Points, in no order, along strands that fork and pass close to each other.
(in the rows, 100 means zero)
Points whose rows are less than 94 apart are linked; no others are. Some points are linked to none.
Fida: [99, 107, 113, 89, 98, 99, 97, 93, 102, 70, 85, 111, 100, 42, 135, 87, 107, 91, 99, 124, 96, 104, 107, 72, 119, 104, 99, 93, 87, 124, 110, 83, 102, 137, 98, 92, 113, 118, 117, 89, 103, 110, 70]
Kani: [117, 77, 89, 91, 100, 101, 65, 95, 90, 97, 93, 99, 126, 63, 88, 96, 93, 99, 131, 121, 97, 64, 64, 83, 86, 114, 69, 99, 122, 79, 94, 104, 57, 91, 130, 84, 111, 113, 121, 86, 97, 90, 98]
parol: [94, 126, 106, 75, 99, 113, 107, 76, 108, 94, 87, 110, 93, 43, 116, 99, 102, 87, 98, 131, 93, 129, 132, 75, 112, 81, 110, 102, 71, 125, 111, 74, 87, 131, 100, 114, 105, 115, 107, 93, 117, 115, 86]
Fav: [80, 114, 87, 48, 95, 89, 101, 104, 143, 91, 104, 99, 123, 74, 100, 115, 90, 137, 83, 100, 103, 94, 82, 111, 86, 102, 94, 96, 87, 98, 119, 104, 91, 104, 79, 98, 79, 110, 136, 111, 140, 90, 100]
talo: [126, 80, 118, 111, 110, 93, 80, 117, 95, 72, 94, 100, 108, 67, 133, 93, 123, 108, 107, 116, 91, 83, 86, 77, 95, 107, 57, 99, 140, 97, 92, 96, 85, 106, 133, 88, 112, 115, 106, 79, 89, 107, 58]
Biz: [100, 91, 96, 89, 97, 111, 92, 97, 110, 89, 111, 105, 96, 120, 116, 125, 86, 122, 99, 117, 106, 93, 72, 112, 106, 92, 57, 107, 124, 84, 91, 107, 91, 86, 100, 91, 70, 107, 101, 83, 105, 118, 104]
Bam: [85, 119, 103, 107, 107, 87, 109, 98, 87, 110, 95, 120, 86, 124, 94, 109, 99, 89, 100, 80, 117, 99, 99, 115, 101, 100, 129, 117, 79, 107, 110, 106, 128, 121, 77, 83, 94, 96, 112, 114, 119, 95, 134]
keti: [100, 89, 108, 105, 89, 101, 93, 120, 88, 102, 107, 88, 58, 108, 115, 101, 93, 86, 115, 57, 90, 106, 102, 87, 112, 91, 100, 105, 122, 58, 86, 104, 122, 93, 122, 90, 119, 86, 94, 129, 80, 95, 106]
Daki: [87, 87, 110, 122, 82, 72, 114, 124, 77, 98, 84, 116, 71, 139, 82, 106, 90, 87, 103, 82, 93, 79, 100, 91, 107, 133, 94, 93, 89, 77, 90, 116, 123, 96, 96, 84, 107, 101, 89, 139, 112, 95, 87]
febog: [90, 85, 101, 138, 79, 68, 122, 133, 70, 96, 88, 125, 98, 130, 83, 113, 92, 92, 102, 113, 103, 72, 93, 69, 112, 144, 90, 82, 93, 90, 92, 109, 111, 116, 81, 71, 110, 115, 107, 111, 121, 104, 81]
nezi: [84, 106, 90, 75, 100, 83, 109, 106, 117, 99, 95, 121, 118, 79, 98, 120, 77, 114, 89, 111, 121, 65, 76, 99, 96, 107, 108, 95, 90, 94, 104, 110, 88, 115, 73, 72, 94, 112, 138, 117, 145, 90, 109]
Sos: [80, 91, 103, 82, 105, 79, 98, 107, 108, 81, 114, 102, 115, 89, 114, 98, 118, 94, 120, 96, 90, 92, 99, 56, 99, 101, 105, 111, 105, 118, 103, 87, 95, 132, 70, 87, 77, 113, 96, 72, 97, 106, 86]
Rino: [108, 80, 82, 76, 120, 96, 69, 98, 107, 104, 81, 97, 104, 66, 94, 102, 88, 110, 124, 129, 84, 89, 48, 76, 94, 106, 57, 113, 111, 93, 103, 89, 48, 91, 122, 108, 92, 122, 100, 75, 101, 112, 80]
tifir: [111, 79, 103, 111, 118, 119, 96, 72, 97, 139, 97, 110, 148, 100, 97, 120, 123, 113, 107, 150, 102, 67, 84, 117, 83, 119, 63, 82, 141, 114, 73, 110, 67, 90, 117, 104, 101, 119, 129, 65, 97, 98, 103]
tur: [112, 99, 124, 120, 106, 70, 85, 88, 110, 64, 102, 120, 110, 91, 119, 98, 102, 117, 80, 81, 101, 74, 83, 116, 117, 119, 111, 100, 97, 107, 104, 91, 147, 98, 109, 85, 99, 79, 96, 133, 88, 93, 71]
fezor: [103, 96, 87, 99, 103, 88, 100, 90, 112, 108, 97, 87, 81, 82, 83, 77, 88, 101, 89, 93, 109, 122, 96, 110, 103, 85, 141, 79, 76, 134, 130, 80, 82, 86, 86, 79, 103, 93, 107, 123, 104, 83, 70]
Dule: [114, 76, 113, 115, 86, 90, 90, 121, 81, 75, 82, 108, 78, 85, 127, 97, 102, 80, 125, 107, 90, 94, 96, 52, 107, 105, 66, 87, 120, 91, 90, 99, 98, 124, 122, 90, 117, 124, 94, 78, 91, 122, 65]
misu: [96, 130, 95, 98, 89, 118, 125, 87, 103, 116, 100, 74, 119, 93, 106, 94, 117, 116, 96, 90, 124, 153, 119, 121, 92, 69, 116, 115, 67, 115, 119, 93, 102, 108, 85, 126, 88, 111, 95, 78, 120, 103, 126]
Varu: [93, 118, 88, 102, 90, 109, 131, 125, 123, 85, 83, 54, 116, 103, 116, 74, 133, 133, 79, 73, 97, 141, 105, 117, 83, 61, 100, 112, 93, 60, 99, 95, 125, 98, 87, 124, 94, 88, 74, 86, 112, 95, 103]
povam: [82, 79, 67, 126, 83, 100, 117, 122, 69, 127, 92, 72, 71, 135, 113, 105, 80, 90, 104, 67, 140, 124, 87, 126, 98, 119, 119, 109, 93, 86, 101, 105, 112, 95, 88, 84, 111, 116, 116, 116, 122, 105, 113]
zak: [110, 80, 82, 104, 77, 114, 79, 104, 79, 117, 100, 101, 72, 112, 67, 97, 70, 89, 117, 105, 120, 96, 99, 98, 100, 103, 81, 92, 102, 72, 107, 126, 72, 73, 118, 77, 125, 98, 111, 108, 85, 100, 125]
sonu: [100, 120, 90, 80, 83, 113, 107, 97, 118, 101, 115, 77, 122, 52, 81, 77, 109, 115, 90, 117, 87, 145, 140, 87, 86, 76, 105, 87, 82, 103, 129, 100, 94, 94, 88, 113, 112, 117, 93, 96, 116, 104, 112]
dofa: [110, 89, 94, 87, 105, 128, 70, 103, 104, 103, 136, 90, 129, 120, 95, 119, 112, 110, 115, 112, 89, 69, 95, 83, 104, 97, 71, 115, 148, 88, 73, 99, 73, 110, 93, 109, 77, 97, 93, 58, 72, 99, 132]
Sebo: [95, 107, 111, 86, 105, 79, 98, 77, 121, 93, 92, 87, 109, 87, 82, 62, 111, 102, 76, 91, 89, 120, 116, 106, 84, 91, 139, 77, 69, 135, 129, 92, 104, 101, 84, 108, 94, 82, 93, 105, 93, 85, 80]
nur: [93, 70, 80, 103, 85, 110, 83, 99, 62, 116, 79, 116, 72, 115, 58, 101, 47, 80, 119, 125, 121, 71, 77, 93, 114, 107, 94, 106, 94, 95, 91, 121, 61, 111, 111, 78, 140, 98, 124, 108, 85, 89, 113]
nufu: [120, 117, 108, 99, 99, 117, 104, 110, 131, 82, 104, 107, 127, 102, 94, 100, 105, 117, 84, 104, 87, 81, 115, 120, 83, 95, 68, 78, 124, 62, 98, 126, 116, 84, 97, 116, 91, 98, 95, 102, 114, 106, 117]
Bipo: [100, 118, 114, 97, 95, 116, 117, 86, 104, 93, 108, 113, 120, 107, 112, 110, 105, 94, 108, 124, 109, 121, 123, 82, 100, 89, 89, 106, 92, 115, 104, 107, 102, 116, 75, 108, 83, 110, 94, 67, 102, 124, 109]
vobe: [75, 112, 104, 83, 102, 91, 109, 97, 104, 82, 94, 122, 91, 99, 126, 120, 107, 87, 114, 110, 101, 99, 99, 78, 112, 90, 97, 126, 94, 115, 97, 91, 104, 140, 78, 93, 76, 114, 104, 70, 109, 125, 104]
rezig: [118, 121, 109, 108, 102, 121, 118, 74, 87, 120, 87, 87, 104, 96, 132, 101, 112, 97, 98, 102, 101, 143, 120, 139, 109, 78, 109, 95, 67, 113, 97, 99, 113, 67, 126, 124, 95, 89, 86, 102, 98, 112, 93]
linem: [87, 103, 102, 83, 94, 85, 103, 118, 114, 81, 117, 103, 117, 100, 93, 103, 98, 113, 110, 82, 97, 68, 97, 91, 89, 110, 90, 102, 118, 67, 94, 113, 121, 117, 77, 76, 95, 107, 108, 106, 115, 93, 117]
mefuf: [121, 88, 117, 132, 85, 98, 93, 97, 88, 90, 108, 117, 117, 109, 114, 92, 100, 94, 102, 112, 111, 90, 109, 95, 105, 109, 86, 76, 113, 109, 99, 111, 112, 102, 89, 85, 103, 98, 97, 83, 88, 107, 82]
Lepas: [121, 85, 91, 92, 117, 137, 67, 109, 99, 90, 131, 89, 111, 106, 106, 116, 102, 119, 96, 117, 83, 99, 76, 67, 116, 73, 63, 124, 135, 97, 75, 85, 76, 102, 103, 111, 84, 99, 76, 60, 77, 107, 113]
vubaz: [123, 113, 116, 89, 101, 115, 102, 86, 121, 69, 105, 86, 109, 85, 134, 93, 116, 131, 61, 113, 90, 135, 108, 113, 104, 89, 95, 97, 85, 99, 111, 89, 104, 54, 123, 131, 98, 95, 85, 113, 99, 99, 82]
noro: [105, 103, 116, 95, 100, 91, 98, 113, 108, 82, 110, 106, 142, 66, 101, 94, 122, 109, 114, 92, 93, 59, 108, 93, 80, 121, 84, 80, 131, 78, 89, 107, 108, 121, 107, 78, 111, 106, 115, 100, 112, 89, 100]
meto: [97, 121, 119, 94, 132, 94, 108, 61, 106, 110, 79, 121, 104, 117, 108, 109, 104, 83, 79, 99, 111, 111, 100, 121, 100, 81, 136, 107, 73, 154, 107, 89, 94, 109, 92, 114, 71, 77, 96, 86, 95, 111, 98]
pur: [80, 106, 103, 124, 67, 85, 110, 138, 75, 113, 125, 80, 65, 146, 71, 102, 99, 98, 111, 70, 97, 122, 108, 63, 111, 99, 118, 105, 127, 78, 94, 103, 137, 123, 87, 110, 103, 96, 94, 112, 84, 91, 112]
Milif: [90, 102, 113, 102, 105, 108, 109, 93, 83, 115, 94, 119, 94, 134, 103, 112, 111, 59, 123, 114, 97, 95, 133, 89, 98, 112, 92, 104, 104, 117, 83, 108, 101, 117, 87, 120, 85, 100, 93, 67, 88, 128, 109]
temaz: [82, 100, 95, 65, 123, 96, 105, 91, 123, 85, 84, 108, 73, 75, 118, 120, 89, 112, 110, 110, 87, 97, 75, 107, 103, 105, 63, 113, 100, 89, 97, 77, 80, 105, 124, 107, 77, 122, 100, 97, 122, 124, 84]
Zum: [95, 134, 100, 118, 88, 75, 114, 100, 116, 101, 84, 129, 126, 92, 80, 104, 85, 129, 58, 94, 114, 91, 89, 95, 100, 114, 136, 87, 73, 115, 128, 106, 128, 131, 46, 93, 113, 94, 128, 117, 126, 88, 103]
vitik: [107, 92, 116, 106, 108, 103, 84, 84, 108, 101, 118, 100, 118, 140, 84, 89, 98, 93, 100, 90, 98, 87, 98, 122, 88, 98, 109, 103, 112, 126, 96, 110, 113, 80, 90, 102, 76, 70, 79, 82, 72, 97, 113]
Ruke: [86, 107, 77, 103, 96, 114, 59, 83, 84, 104, 126, 90, 67, 105, 99, 107, 98, 80, 124, 89, 114, 103, 119, 109, 107, 74, 132, 147, 102, 118, 115, 89, 98, 114, 100, 80, 102, 108, 112, 83, 62, 79, 138]
nepob: [91, 93, 92, 78, 124, 111, 77, 92, 98, 101, 96, 108, 65, 129, 87, 110, 98, 100, 117, 101, 85, 74, 87, 130, 113, 117, 75, 142, 130, 88, 53, 91, 75, 83, 152, 124, 91, 75, 89, 103, 77, 112, 119]
manot: [116, 111, 90, 132, 100, 92, 95, 71, 99, 112, 104, 114, 95, 87, 80, 94, 69, 106, 60, 105, 120, 102, 94, 118, 120, 94, 143, 79, 79, 126, 133, 88, 111, 90, 73, 81, 116, 87, 112, 127, 94, 84, 72]
Disof: [97, 86, 98, 85, 101, 92, 98, 101, 103, 86, 96, 101, 107, 62, 115, 77, 109, 82, 123, 120, 93, 110, 99, 42, 104, 106, 96, 98, 93, 126, 104, 83, 77, 131, 91, 85, 105, 123, 104, 67, 91, 108, 63]
zoke: [93, 111, 97, 99, 95, 109, 125, 99, 110, 92, 104, 89, 92, 63, 128, 90, 105, 101, 96, 79, 111, 135, 124, 96, 95, 87, 119, 104, 84, 90, 126, 104, 131, 98, 103, 99, 116, 117, 108, 121, 117, 108, 101]
tamub: [114, 85, 97, 104, 103, 109, 75, 89, 105, 93, 117, 107, 101, 127, 94, 102, 81, 107, 96, 112, 112, 85, 79, 127, 107, 96, 82, 113, 123, 119, 90, 108, 103, 68, 104, 86, 75, 78, 96, 88, 91, 104, 108]
kab: [78, 88, 64, 89, 93, 110, 70, 98, 81, 117, 125, 94, 62, 78, 82, 94, 80, 83, 126, 76, 109, 102, 101, 97, 108, 95, 119, 141, 112, 95, 115, 100, 82, 112, 114, 77, 134, 109, 115, 107, 65, 80, 139]
doma: [103, 124, 98, 87, 96, 124, 106, 82, 100, 108, 116, 102, 107, 45, 91, 102, 102, 90, 115, 129, 87, 132, 146, 78, 103, 82, 92, 103, 89, 95, 110, 91, 82, 114, 113, 121, 105, 125, 86, 86, 107, 118, 123]
bodir: [79, 98, 85, 65, 92, 100, 110, 103, 108, 108, 108, 110, 116, 113, 83, 122, 87, 106, 115, 107, 106, 77, 84, 98, 90, 108, 88, 107, 102, 80, 89, 116, 89, 110, 82, 75, 79, 118, 126, 96, 126, 98, 137]
luk: [100, 135, 77, 103, 82, 117, 127, 110, 113, 114, 86, 62, 125, 92, 109, 79, 129, 127, 93, 79, 110, 142, 120, 130, 73, 72, 107, 119, 75, 82, 105, 99, 120, 111, 91, 148, 95, 103, 76, 78, 123, 95, 119]
dur: [103, 113, 78, 109, 95, 114, 105, 81, 95, 135, 99, 68, 108, 77, 100, 81, 94, 92, 98, 74, 132, 139, 116, 136, 97, 77, 144, 103, 76, 124, 124, 84, 104, 102, 87, 98, 106, 106, 109, 104, 112, 95, 121]
mito: [99, 104, 107, 115, 100, 105, 123, 86, 93, 95, 85, 106, 69, 73, 154, 102, 90, 92, 94, 90, 110, 132, 108, 119, 115, 88, 122, 98, 74, 108, 114, 108, 132, 83, 117, 97, 119, 108, 110, 130, 98, 109, 78]
Fir: [93, 105, 95, 91, 82, 97, 122, 116, 123, 80, 86, 67, 84, 70, 121, 75, 117, 118, 86, 89, 107, 149, 123, 91, 89, 92, 112, 78, 75, 86, 135, 95, 105, 76, 97, 109, 114, 124, 105, 130, 111, 98, 78]
sovud: [101, 108, 96, 93, 94, 101, 93, 91, 100, 107, 107, 112, 103, 72, 81, 92, 83, 82, 102, 100, 103, 84, 120, 109, 98, 105, 110, 85, 96, 94, 113, 109, 107, 102, 104, 81, 110, 102, 110, 125, 108, 91, 126]
pide: [126, 93, 110, 118, 122, 120, 93, 81, 100, 107, 96, 112, 128, 90, 118, 109, 114, 109, 91, 143, 98, 77, 105, 117, 100, 117, 52, 81, 134, 107, 82, 103, 84, 84, 120, 123, 98, 104, 95, 70, 94, 122, 93]
Bonas: [121, 77, 117, 100, 103, 112, 69, 112, 96, 89, 101, 101, 75, 108, 105, 97, 101, 65, 119, 92, 79, 81, 103, 76, 109, 103, 80, 105, 132, 90, 73, 97, 94, 105, 136, 108, 111, 81, 80, 89, 69, 106, 90]
kep: [119, 107, 120, 94, 129, 119, 107, 102, 125, 66, 112, 92, 109, 95, 133, 106, 116, 129, 72, 100, 69, 115, 103, 98, 107, 85, 76, 111, 105, 75, 81, 82, 108, 63, 126, 134, 86, 91, 67, 108, 97, 107, 79]
lov: [125, 115, 102, 116, 103, 140, 113, 88, 72, 130, 95, 96, 102, 123, 119, 105, 118, 86, 112, 106, 78, 134, 134, 134, 112, 90, 108, 91, 84, 86, 77, 107, 100, 68, 134, 136, 99, 84, 73, 91, 71, 117, 113]
timu: [107, 89, 104, 91, 104, 120, 96, 112, 108, 78, 126, 87, 92, 111, 128, 117, 99, 123, 90, 102, 91, 117, 80, 76, 119, 68, 59, 113, 121, 77, 89, 88, 94, 90, 95, 103, 80, 104, 80, 78, 93, 119, 96]
befo: [106, 108, 101, 85, 92, 113, 96, 88, 118, 94, 118, 78, 111, 77, 101, 79, 105, 122, 75, 118, 96, 146, 114, 106, 100, 80, 95, 89, 77, 115, 127, 88, 82, 75, 92, 116, 94, 104, 88, 97, 102, 97, 91]
Bisi: [88, 110, 98, 88, 91, 99, 135, 128, 130, 70, 79, 65, 97, 102, 116, 77, 135, 132, 80, 88, 85, 146, 111, 101, 77, 84, 93, 88, 86, 69, 114, 99, 102, 78, 88, 121, 98, 105, 77, 98, 112, 103, 77]
zopu: [80, 129, 94, 113, 98, 71, 124, 116, 115, 109, 82, 116, 116, 92, 52, 82, 96, 109, 85, 101, 97, 93, 101, 97, 80, 109, 143, 89, 69, 107, 118, 111, 120, 125, 60, 95, 110, 90, 113, 115, 140, 85, 110]
nuso: [115, 92, 109, 105, 114, 113, 87, 87, 104, 88, 76, 118, 93, 90, 120, 106, 92, 90, 102, 134, 89, 86, 92, 112, 111, 105, 58, 97, 117, 99, 85, 94, 87, 78, 141, 119, 95, 112, 86, 91, 95, 124, 85]
deve: [100, 91, 82, 123, 91, 91, 124, 106, 87, 115, 83, 88, 82, 133, 127, 111, 78, 107, 87, 75, 143, 129, 80, 151, 97, 93, 114, 95, 82, 101, 111, 101, 110, 68, 93, 90, 95, 111, 120, 125, 122, 104, 92]
Bap: [102, 89, 95, 117, 84, 81, 118, 111, 107, 86, 92, 116, 86, 125, 105, 114, 75, 114, 84, 104, 128, 114, 88, 124, 100, 98, 99, 85, 87, 103, 130, 107, 101, 73, 80, 78, 89, 110, 122, 119, 111, 98, 75]
fase: [81, 112, 126, 85, 117, 92, 115, 73, 131, 97, 86, 86, 126, 112, 92, 76, 121, 113, 64, 96, 91, 131, 114, 110, 76, 94, 111, 97, 78, 139, 118, 101, 101, 98, 82, 138, 83, 80, 76, 77, 85, 99, 88]
Zarur: [92, 119, 112, 130, 80, 86, 93, 117, 65, 112, 113, 74, 81, 164, 98, 106, 106, 101, 107, 62, 104, 134, 123, 86, 103, 78, 138, 115, 119, 85, 94, 106, 145, 129, 90, 121, 97, 87, 95, 102, 61, 80, 126]
Pegu: [134, 84, 115, 115, 127, 115, 104, 110, 110, 75, 92, 95, 92, 125, 143, 110, 117, 106, 77, 109, 73, 112, 92, 79, 114, 85, 70, 103, 112, 95, 76, 92, 104, 47, 137, 135, 91, 82, 56, 104, 74, 111, 59]
Tun: [102, 88, 96, 102, 116, 111, 91, 70, 99, 125, 101, 114, 146, 102, 101, 118, 102, 103, 99, 145, 112, 69, 72, 123, 94, 103, 95, 90, 128, 147, 72, 96, 65, 104, 90, 90, 90, 106, 135, 63, 102, 94, 93]
zifiv: [71, 81, 71, 120, 84, 81, 115, 129, 58, 118, 100, 77, 45, 123, 112, 108, 87, 90, 101, 53, 117, 116, 86, 103, 119, 130, 115, 120, 113, 71, 85, 112, 125, 109, 111, 94, 128, 114, 110, 136, 107, 92, 108]
fabi: [102, 81, 104, 93, 110, 122, 85, 88, 104, 121, 121, 99, 153, 120, 96, 118, 129, 108, 113, 120, 97, 56, 90, 104, 85, 118, 74, 99, 153, 98, 65, 110, 80, 102, 101, 104, 93, 107, 116, 58, 81, 96, 127]
Gaf: [96, 128, 93, 94, 101, 106, 108, 95, 99, 126, 100, 115, 105, 72, 66, 96, 91, 86, 95, 89, 112, 86, 127, 117, 86, 102, 132, 100, 84, 106, 119, 116, 121, 115, 90, 98, 120, 104, 127, 133, 135, 74, 153]
Visam: [87, 135, 87, 115, 101, 90, 125, 116, 100, 130, 97, 121, 111, 86, 59, 102, 87, 104, 88, 104, 101, 69, 103, 91, 98, 109, 147, 112, 78, 101, 121, 114, 116, 128, 64, 86, 125, 103, 125, 136, 152, 77, 147]
lene: [110, 101, 102, 112, 93, 132, 100, 110, 80, 104, 112, 79, 77, 100, 130, 95, 107, 87, 110, 76, 91, 131, 126, 91, 110, 66, 112, 114, 111, 69, 91, 96, 119, 93, 121, 101, 121, 95, 89, 108, 72, 104, 117]
maduk: [105, 107, 111, 108, 103, 121, 118, 99, 80, 124, 98, 97, 87, 138, 101, 105, 125, 62, 122, 101, 81, 131, 151, 89, 95, 101, 105, 96, 94, 96, 85, 103, 99, 90, 116, 135, 94, 98, 70, 78, 80, 125, 111]
rumo: [98, 113, 123, 97, 126, 100, 98, 67, 117, 107, 107, 94, 126, 120, 94, 95, 116, 100, 86, 95, 89, 109, 108, 127, 86, 81, 113, 114, 91, 139, 109, 95, 100, 85, 100, 133, 71, 80, 68, 80, 78, 104, 109]
Rutu: [74, 84, 97, 90, 81, 82, 101, 132, 68, 108, 109, 86, 41, 133, 94, 109, 92, 94, 113, 57, 116, 96, 85, 89, 114, 108, 92, 111, 116, 59, 74, 112, 103, 107, 122, 98, 116, 90, 106, 136, 95, 89, 109]
Giz: [104, 94, 108, 120, 99, 65, 95, 85, 116, 71, 101, 101, 93, 114, 95, 87, 106, 120, 82, 63, 90, 102, 75, 105, 110, 111, 119, 95, 89, 108, 118, 92, 139, 92, 88, 83, 95, 78, 78, 127, 75, 83, 66]
feko: [101, 68, 93, 102, 75, 91, 64, 128, 92, 107, 136, 83, 92, 115, 63, 110, 93, 95, 123, 72, 88, 83, 76, 68, 110, 107, 98, 98, 124, 97, 94, 114, 96, 122, 87, 84, 110, 76, 83, 93, 71, 68, 95]
febi: [89, 90, 91, 107, 73, 78, 85, 120, 83, 110, 119, 84, 67, 125, 52, 104, 103, 88, 117, 51, 82, 103, 90, 63, 121, 112, 114, 107, 107, 96, 102, 105, 123, 122, 86, 90, 111, 87, 76, 116, 76, 73, 99]
Vok: [112, 98, 99, 109, 89, 85, 89, 104, 102, 99, 97, 106, 109, 80, 64, 80, 80, 90, 90, 98, 95, 68, 122, 128, 84, 115, 103, 66, 93, 82, 115, 112, 112, 74, 117, 86, 123, 104, 99, 147, 111, 72, 110]
Lepiz: [104, 101, 98, 120, 100, 95, 104, 89, 90, 117, 95, 124, 119, 117, 79, 113, 71, 99, 88, 126, 123, 62, 81, 117, 109, 104, 123, 81, 91, 119, 94, 101, 84, 112, 65, 70, 107, 93, 123, 105, 116, 84, 95]
rales: [84, 103, 96, 53, 120, 86, 106, 99, 138, 87, 105, 102, 117, 84, 111, 118, 100, 130, 93, 108, 91, 82, 74, 105, 88, 121, 63, 106, 105, 91, 98, 88, 80, 102, 99, 108, 66, 108, 105, 99, 131, 114, 87]
Rego: [107, 101, 83, 98, 91, 119, 95, 103, 94, 117, 106, 91, 95, 109, 75, 88, 92, 100, 105, 96, 107, 109, 113, 127, 92, 96, 96, 84, 99, 65, 111, 118, 94, 64, 114, 89, 113, 102, 102, 114, 97, 99, 136]
fegap: [104, 83, 88, 80, 109, 110, 66, 94, 92, 93, 76, 96, 68, 82, 79, 101, 84, 87, 137, 117, 76, 90, 62, 83, 108, 97, 59, 119, 110, 89, 99, 95, 61, 98, 138, 115, 111, 111, 93, 74, 85, 121, 99]
lil: [99, 83, 99, 112, 93, 103, 87, 101, 70, 110, 94, 124, 98, 110, 73, 98, 77, 80, 106, 118, 110, 48, 93, 110, 111, 127, 100, 94, 96, 105, 80, 105, 78, 110, 104, 64, 116, 92, 116, 107, 95, 83, 106]
Piz: [85, 106, 101, 112, 109, 80, 129, 124, 103, 110, 90, 115, 123, 104, 66, 88, 107, 71, 112, 120, 92, 85, 112, 59, 77, 125, 127, 79, 86, 124, 101, 97, 102, 121, 71, 95, 104, 106, 107, 90, 121, 117, 93]
zeken: [100, 77, 94, 103, 93, 77, 75, 108, 115, 84, 124, 91, 102, 104, 75, 85, 100, 110, 107, 70, 85, 84, 74, 93, 102, 106, 102, 100, 103, 115, 113, 94, 111, 101, 84, 75, 96, 78, 77, 104, 82, 72, 80]
dasu: [104, 90, 104, 116, 108, 87, 95, 88, 97, 99, 99, 122, 134, 112, 107, 113, 90, 121, 82, 125, 129, 69, 65, 120, 100, 109, 115, 83, 107, 140, 86, 97, 81, 109, 72, 73, 90, 86, 137, 84, 108, 87, 70]
pon: [79, 96, 100, 87, 100, 91, 117, 119, 89, 103, 91, 102, 82, 128, 69, 92, 104, 75, 118, 84, 94, 90, 113, 101, 79, 121, 105, 94, 89, 81, 85, 112, 101, 95, 107, 88, 104, 99, 96, 122, 120, 101, 116]
muf: [78, 83, 71, 100, 77, 102, 72, 105, 64, 126, 122, 104, 61, 120, 62, 105, 70, 88, 120, 97, 117, 87, 92, 91, 122, 108, 109, 129, 103, 100, 96, 117, 84, 124, 100, 81, 135, 95, 119, 116, 66, 81, 126]
pege: [124, 89, 117, 111, 114, 128, 97, 101, 92, 93, 108, 96, 91, 125, 122, 103, 112, 80, 102, 101, 70, 110, 111, 86, 111, 79, 83, 96, 115, 87, 73, 94, 104, 74, 127, 125, 96, 74, 63, 89, 70, 114, 89]
Bez: [134, 87, 114, 99, 102, 97, 80, 115, 118, 58, 103, 99, 102, 64, 133, 83, 106, 107, 92, 101, 92, 89, 99, 78, 103, 97, 75, 93, 123, 82, 105, 90, 105, 87, 134, 95, 107, 104, 85, 112, 86, 100, 65]
Zof: [76, 110, 106, 80, 124, 84, 126, 97, 109, 116, 81, 109, 96, 115, 78, 103, 109, 74, 101, 89, 100, 90, 105, 114, 83, 114, 112, 92, 78, 117, 92, 98, 81, 98, 86, 105, 81, 93, 100, 104, 136, 109, 109]
nuvu: [95, 107, 110, 108, 88, 75, 119, 112, 114, 71, 85, 118, 108, 111, 108, 99, 94, 122, 69, 101, 112, 105, 94, 97, 101, 126, 119, 78, 77, 107, 128, 105, 116, 110, 58, 92, 93, 103, 121, 107, 112, 94, 67]
Derok: [111, 125, 96, 107, 109, 108, 122, 78, 77, 130, 64, 94, 92, 93, 148, 106, 101, 82, 98, 87, 121, 131, 106, 142, 110, 83, 135, 105, 61, 115, 102, 100, 122, 91, 117, 109, 112, 92, 117, 120, 115, 106, 94]
bope: [90, 118, 104, 79, 136, 95, 106, 69, 112, 134, 88, 111, 106, 108, 72, 115, 104, 73, 90, 104, 98, 79, 113, 133, 83, 101, 126, 106, 83, 144, 95, 90, 71, 99, 94, 123, 79, 83, 97, 96, 118, 100, 114]
Lebaf: [132, 93, 123, 112, 90, 84, 89, 100, 113, 56, 103, 108, 105, 77, 132, 82, 107, 116, 75, 102, 102, 100, 105, 101, 109, 114, 97, 87, 103, 102, 121, 91, 126, 84, 115, 98, 108, 91, 98, 125, 82, 86, 54]
savir: [99, 95, 108, 84, 142, 102, 103, 79, 120, 96, 90, 120, 84, 68, 122, 113, 94, 122, 105, 133, 74, 99, 93, 122, 102, 119, 68, 104, 106, 111, 85, 75, 86, 93, 137, 147, 79, 108, 77, 104, 106, 122, 81]
kene: [113, 92, 103, 82, 111, 100, 76, 96, 106, 104, 116, 93, 148, 56, 90, 87, 125, 98, 114, 105, 81, 58, 101, 91, 80, 115, 81, 84, 137, 92, 89, 97, 75, 106, 126, 93, 104, 106, 109, 84, 93, 93, 108]
sekit: [83, 100, 104, 116, 101, 78, 135, 137, 85, 107, 79, 124, 97, 114, 81, 110, 92, 78, 110, 133, 102, 67, 90, 54, 99, 135, 116, 86, 80, 98, 87, 104, 92, 127, 79, 76, 107, 110, 109, 104, 142, 119, 101]
Gasud: [106, 105, 107, 109, 93, 109, 88, 104, 79, 108, 114, 70, 86, 136, 118, 99, 120, 93, 112, 60, 99, 125, 115, 110, 106, 65, 126, 124, 108, 91, 92, 94, 123, 96, 109, 110, 94, 80, 86, 100, 66, 93, 122]

A fork is a point with three links. Follow the links from the first point to the second and name the forks in between, in order.
zak; Rutu -> sovud
Rutu; kab -> sovud > nur
bodir; sovud -> tifir > nur
Bap; noro -> sovud > nur > tifir
nezi; bope -> tifir > rumo

Follow the links from the first point to the second, and from the first to the third. Name the last point that the two ways share.
nuvu; bodir; Daki -> tifir
meto; rales; Zum -> tifir
dofa; Rutu; kab -> nur
Ruke; Rutu; manot -> nur
sekit; pide; fezor -> rumo

A fork is a point with three links, a tip a point with one. Leave the first point through the second and follow the links. Name the first fork or tip that comes.
febi; pur -> sovud
pege; Pegu -> dur
Bipo; vobe -> Bonas
rales; Fav -> fegap
fegap; Rino -> tifir
